Each row is a point on a landscape with many valleys, with its height.
A ball rolls from a point to the lowest of its 2 nearest points, and stops where none of them is lower. Distance is the straight distance between rows; heights are no part of it.
dom: [146 101 135 125 118 176 116 140 152 118 145 129  69 103 113 131 165 169
 118 141 105 217 166 124 143]  height 303
sife: [102 159 116 104  94 118  86 145 171 138 106 131 107 134 156 141 163  98
 152 161 100  65  92  89 123]  height 281
fita: [108 180 110 172 116 112 117 191 115 142  97  98 150 125 109 134 167  64
 137 156 103 110  93  90  99]  height 350
Rovud: [135 124 104 115 113 146 160 144 108 104 101 119  92  95 109 159 125 176
  71  90 143 189 123 178 131]  height 320
Petid: [ 93 105  95 107  67 120 124 118 167 171  60 145 114 126 116 114 132  85
 134 119 107  44  88 109 142]  height 245
tiz: [108 145 169 189 178 109 113 116  94  95 150 117 157  98 129 130 106  71
 139 110 115  81 166 147  99]  height 603
Livi: [147  91 151  80 182 170 113  90 153 145 122  93 143 175  84  72 113 106
 127 117 172 127 155  98 130]  height 269
Bof: [130 111 168 125 108 152 142 136 153 156 150  75  98 143 105 126 134 135
 148 141 146 144 113  64 166]  height 192
kivi: [142  95 146 102 148 166 103 116 152 125 137  88 103 159  91  99 117 122
 160 146 164 145 141  84 162]  height 232
Kapib: [189  79 130 116 185 167 126  99 142 140 156 172 152 112 134  88 170 177
 164  82 151 158 188 146 178]  height 675
zof: [159 107 150 132 240 125 120  84 118 130 154 154 210 127 122  95 109 123
 142  75 146  93 167 169 143]  height 582
kaven: [143 214 130 151 153 101  61 146 100  94 143 124 134 109 126 146 155 106
 149 128 125  73 124  91 108]  height 316
lizim: [140 105 168 182 154  88 205 133 147 133 149 144 175 136 158  91 126 128
 161 106 129 114 147 159 153]  height 548
tik: [107 173 110 108 128 133  95 159 136  93 126 107 104 145 114 164 111 105
 152 232 134 145  79 114 134]  height 231
Bifu: [143 166 129 150  84 133 140 183 102 135 147 100  89 113 102 139 165 154
 107 106 135 186 110  84 151]  height 263
piro: [102 168 170 158 138 125 157 160 118 128 139  43 130 128  82 140  88  65
 139 156 164 118 120  95 127]  height 715
natar: [143 110  86 127 101 126 146 140 139 111  78 127 109  92 116 124 129 142
 120 116 155 128 105 147 133]  height 400
Tafi: [ 94  53 119 150 149 113 144  89 191 149  98 142 132  81 168  93 125  58
 107 103 102  94 155 116 118]  height 630
vekez: [136 110 123 132 102 128 134  89 147 134 137 155 120 111 185 122 142 151
 138 108 121  97 146 143 130]  height 430
mirap: [123  96 109 102  98 131  99  78 121 111 112 144 107  96 152 125 132 163
 102 105 132 122 147 134 112]  height 398
fuso: [132 116 106 101  93 118 154  83  95 125  89 124 137 113 111 113  99 165
  90  71 175 100 121 151 117]  height 375
doguf: [104 123 104 125 104 147  92 113 140 104 133  93  52  91 129 156 119 128
 144 183 139 119 125  92 160]  height 351
Rigus: [131 141 107 136 140 106 139 184 167 138  71 146 177 156 119 118 156  74
 138 156 107 105  73 141  98]  height 304
mibe: [ 64  84 153 165 114 131 124 110 131 143 121 103 140 102 136 140 118  53
 101 137  74 122 146 107  72]  height 369
sotu: [180 132 118  58 206 170 100  76 128 127 142 160 170 133 120 110 119 146
 132  99 176 109 171 133 119]  height 658
kug: [117 147  73 169  55 160 156 172 113 134  88 142  98 115 120 151 124 138
 133 147  93 155  77 189 137]  height 452
gavuk: [113 186 184 150 154 113  82 119  60 118 181 113 160 147 125 145  90 124
 115 110 112 106 157 140  82]  height 618
Pimu: [169 112 148 136 208 110 168 122 151 124 148 162 190 151 122  88 130 134
 148 106 144 116 151 164 149]  height 568
ral: [109 113 101 121 100 113 122 101  79 125  69 134 142 114  95 115  96 120
  73  77 133 108 136 143  81]  height 399
betat: [149 182 147 116 162 131  54 149 126 123 155 135 140 146 128 128 162 122
 145 138  94 106 125  83 104]  height 278
Fulos: [114 123  96 125  83 139 190 177 120 137 100 138  67 127 134 159 120 169
 132 156 113 177  75 202 171]  height 450
nuso: [128 170 166 154 130 113 167 140  86 118 160  87 128 124 103 139  89 137
 104  94 145 134 140 149 118]  height 717
fusa: [132 118 113  39 143 118 112 102 136 145  87 144 174 181 120 124  92 146
  92 135 146 111 102 130  96]  height 666
zud: [ 88 121 145 129  55 122 103 138 108 158 149  95  91 158 143 164 127 136
 111 166  94 144  86  80 129]  height 257
regu: [100 116 102  94  94 118 127  96 128 117 118 113  51 114 144 142  97 145
 160 160 167  73 104 117 168]  height 324
resab: [117 119 130 127 118 120 156  93 158 113 166 147 112 137 187 121 119 162
 159 136 128 141 172 160 158]  height 435
Basu: [132 133 118  50 144 132 114  84  89 129 116 138 171 170 126 147  75 170
  81 108 148 141 135 166  76]  height 659
tezan: [132 182  85 152  88 138 118 187  72 113 111  80 101  88 102 158 155 119
  93 101 137 166 103 110 132]  height 234
subon: [141  93  98  82 102 169 118  77 137 138 177 159  94 120 165 141 138 224
 143 141 146 175 168 148 162]  height 371
Ratin: [185  89 146 145 179 115 165  92 113 163 148 161 188 109 152 106 135 185
 133  56 154 120 174 166 150]  height 579
nafi: [124 118 143 129  77 147  84 125 141 150 160 119  89 134 158 142 166 143
 119 147  73 147 131  72 116]  height 221
debeg: [ 42  99  98 128  53 120 122 113 122 158  67 123 125 115 109 128  96  66
 146 153  97  51 103 113 116]  height 198
zes: [115 184 143 173 137 101 110 134  66  88 153 126 148 113 121 149 117 105
 113  98 122  97 136 158  81]  height 612
nevid: [ 92  95  87 125  97 135 169 143 122 131  69 117  75 104 131 148  96 139
 122 153 144 138  90 171 151]  height 425
mupiv: [167 196 116 142 165 126  68 166 124  81 119 118 123  97  87 139 165 105
 125 133 140 116 121  77 120]  height 344
tezom: [116 123 163 137 141 121 171 132 139 132 110  62 148 154  77 115 100 105
 120 141 162 126 118 107 130]  height 711
siv: [114 167 136 103  70 106 126 152 103 142 149 122 109 178 137 161 114 155
 126 161 110 137  85 115 130]  height 282
mumi: [170 150 131  60 176 154 106  73  90 142 172 161 193 150 139 140  80 160
 121 101 165 105 163 147 100]  height 649
sipot: [133 144 145 186 130 111 136 168 127 126 127 108 151 112 124 130 171 104
 133 123 123 119 115 102 115]  height 357
gel: [152 133 163 158 111 150 157 157 138 127 168 132  69  90 105 127 172 179
 148 115 129 197 168 117 180]  height 333
funu: [123 116 121 134 143 128 164 125 193 126 186 183 125 167 180  95 131 147
 191 168 118 139 156 146 177]  height 466
Pemak: [132 150 154 113 148 135 140 121 113 103 158 106 134 148 104 128  83 142
 124 138 152 150 144 139 117]  height 712
Zuna: [ 98  79 132 174 179 113 122 113 196 131 129 150 143 108 178  93 132  40
 138 144  79 104 166 117 120]  height 645
Kula: [128 102 130 192 123 108 140 165 169 160 107 129 142 113 147 116 193  98
 142 121  92 102 109 104 139]  height 321
zati: [133 118 117  59 129 117 148 135 141 141 118 127 116 197 108 139 102 179
 135 181 162 160  86 115 166]  height 685
zag: [140 134 139 118 162 115 158 141 140 106 112 118 172 173 104 116 105 111
 110 141 156 133 116 142 106]  height 704
kupu: [162 138 122 114 125 146 142 156 105 111 130  99  84 103  90 142 129 173
  98 104 159 182 132 125 161]  height 293
ruken: [ 94  81 100  85 103 111 125 103 168 149  74 125  76 118 142 131 118 112
 140 148 143  64  87  98 158]  height 289
Masud: [ 96  86 145 138 121 137 163 125 178 137 148 129 124 162 169 123 114 111
 147 180  93 165 127 150 134]  height 669
samu: [ 81 143  85 130  50 125 118 147 116 152  88 152 112 148 120 136 102  97
 153 187  77  90  63 145 122]  height 203
bunor: [123 163  89 157 118 128  93 151  68 112  99 110 127  77  92 141 155 105
  68  84 129 149 114 107  83]  height 205
bek: [143 169 127  99 133 121  59 150 154 151 127 128 122 144 127 133 186  96
 125 143 106  83  96  53 118]  height 233
vefe: [ 88 156 133 115  98 120 107 109  66 101 130 105  99 116 116 171  75 122
  86 117 117 129 128 157 102]  height 127
Tudo: [122 167 150 176 151 140 156 143 116  93 136  77 123  94  90 133 105  95
 132 123 161 138 141 128 130]  height 719
las: [157 170 145 135 109  97 117 111  61 156 162 143 162 148 151 138 149 172
 132  65 141  93 128 124 116]  height 631
kuvu: [143 152 117  57 130 105 158 124 127 147 109 138 159 195 119 129  96 156
 143 142 166  99  83 133 140]  height 676
nifu: [ 89 155 139 119 143 150  84 143 143  96 134  92 113 123 115 151 106  73
 130 199 111 150 123 102 101]  height 197
Riki: [162  58 137 136 158 119 172  78 147 139 103 161 159  99 164  96 147 155
 105  65 139 100 152 159 147]  height 594
deloz: [ 64 100 135 152  92 124 120 143 138 168  91 103 142 144 126 141 139  54
 122 159  84 122 103  91  79]  height 348
kazi: [138 139 122 159 109 126 176 169 133 109 147 152  88  81 134 148 156 176
 134 118 127 181 149 173 155]  height 360
fuz: [146 147 163 155 207  94 105 107 106 118 147 134 195 125 132 110 111 107
 144  86 118  66 144 136 125]  height 593
Fika: [105  77 126 156 151 139 148 110 203 120 139 141 125 132 176  96 118  53
 143 185  91 152 145 132 130]  height 660
Poveb: [173  79 134  63 164 180 125  71 156 166 140 112 126 142 102  81 131 157
 148  96 185 133 161  92 170]  height 309
petog: [128 128 147 192 151 142 169 148 159  90 190 141  96 109 144 101 131 106
 191 145 125 164 185 153 173]  height 509
bab: [154 104 127 137  98 141  98 153 149 135 127 149  97 113 154 139 197 163
 112 143  95 198 142  96 121]  height 268
ralum: [167 143 120 127 185 115 119 145 127  80 109 164 162 126 134 121 151 131
 111 121 141 136 134 170 105]  height 694
Voka: [151 140 123  89 111 140 129  91 119 142 186 170 124 131 184 148 128 202
 150 119 136 138 160 157 149]  height 401
mupo: [113 133 103 120 109 139  81 106 116  83 128 113  72  65 145 160 130 145
 109 133 133 139 143 118 118]  height 372
Rutun: [170  66 147 143 157 176 124 113 142 127 156 164 102 109 125  88 179 172
 146  94 119 206 199 134 148]  height 684
Pige: [ 87 153 134 132 111 134 115 144  93 111 140  76  99 131 111 162  88 100
 110 163 119 142 109 101 108]  height 164
sufo: [122  62 135 143 170 113 147  67 156 146 118 157 159 110 176  87 114 103
 126  88 108  90 168 152 123]  height 613
tubi: [107 166  83 135  85 143  99 131  57 101  93 124  95  87 104 152  97 107
  65 102 113 141 112 156  89]  height 167
git: [150  75 119  82 122 173 117  66 142 135 159 128  95 131 128 114 117 189
 149 125 169 149 172 108 168]  height 343
pev: [ 72 131 112 110  89 108 108 120 115 134  90 126 113 135 117 147  81  97
 133 166 119  81  85 121 109]  height 156
Tifid: [134 105 168 213 173 106 180 164 163 120 160 147 149 119 135 100 150 103
 180 134 101 143 159 152 170]  height 528
sope: [155 151 107 121 138 133 114 142 146  90 107 118 113 101 114 127 148 131
 116 136 159 136 116 110 123]  height 373
lero: [148 142 148 109 102 120 140 175 114 158 130  96 139 186  88 126 142 138
 106 136 135 154  77  60 152]  height 696
tabib: [115 191 126 117 105 107 129 206 123 115 152 100  98 174 118 162 119 132
 155 199 123 154  84 115 138]  height 264
poniz: [129 121 103  76 175 113  64 101 124 106  79 198 167 121 141 128 133 119
  80 106 109  97 139 158  69]  height 677
lunop: [195 135 135 100 186 159 109 110 110 127 158 166 159 119 112 108 135 183
 148  91 183 142 174 135 152]  height 668
zodu: [ 93 154 103 148  86 107 144 165 136 151  77 138 165 167 107 126 120  81
 158 162 100  98  63 146 109]  height 252
zul: [145 180 157 139 132 118  75 118  58 153 190 133 175 159 142 149 136 142
 122  95 100 105 136 105  96]  height 623
kup: [122 180 101 150  59 120 154 168 105 111 128 157 107 144 151 140 113 142
 162 137  93 123  93 204 126]  height 424
goram: [131  67 146 116  95 131 150 137 163 186 108 102 115 159 116 122 149 131
 112 140 124 142  87  70 146]  height 236
Bos: [137 161 132 151 106 101 183 177 124 113 137 152 127 131 150 142 141 144
 154 135 121 138 116 184 139]  height 393
vedef: [ 81 148 115 142 101 106 100 158 155 163 102 119 144 132 127 141 170  35
 142 156  92  77  86  78  99]  height 322
zife: [138  83 143 171 102 129 163 167 163 178 101 114 144 131 122 125 194 122
 104 117 104 155  97  84 136]  height 276
bar: [161 143 143  90 121 142 120  85  90 164 166 128 166 155 138 128 109 175
 119  83 159 111 146 115 111]  height 640
lupuf: [155  97 156 160 148 103 182 115 116 152 155 164 178 139 168 111 135 167
 125  80 115 138 163 199 141]  height 567
zol: [137 118 105  81 170 126 103  64 109 107 100 152 170 126 134 121 113 141
  83  97 149 122 148 161  81]  height 667
Dofe: [155 123 128  85 128 123 131 176 153 144 116 118 110 165  99 133 145 169
 115 171 133 185  91  85 156]  height 691
zinem: [146 139 107 122 225 105  77 123 141  70  97 183 188 131 131 123 141 103
 106 127 118 106 141 173  81]  height 686
Gumug: [142 121 109 138 117 128 171 106  89  95 107 109 107  80 111 130  96 167
  79  62 165 145 141 185 124]  height 346
tini: [100  64 146 169 131 137 129  89 146 117 114 110 131  85 139 116 126  84
  98 111 114 134 159 117  99]  height 390
tador: [111 139 165 153 125 134 163 135 165 120 218 146  94 161 146 100 123 132
 215 170 122 157 169 141 184]  height 490

For each start below, name the point where the ball stops.
Voka | Bof
Gumug | vefe
Kapib | pev
kug | nafi
Fulos | bek
Ratin | pev
fuz | pev
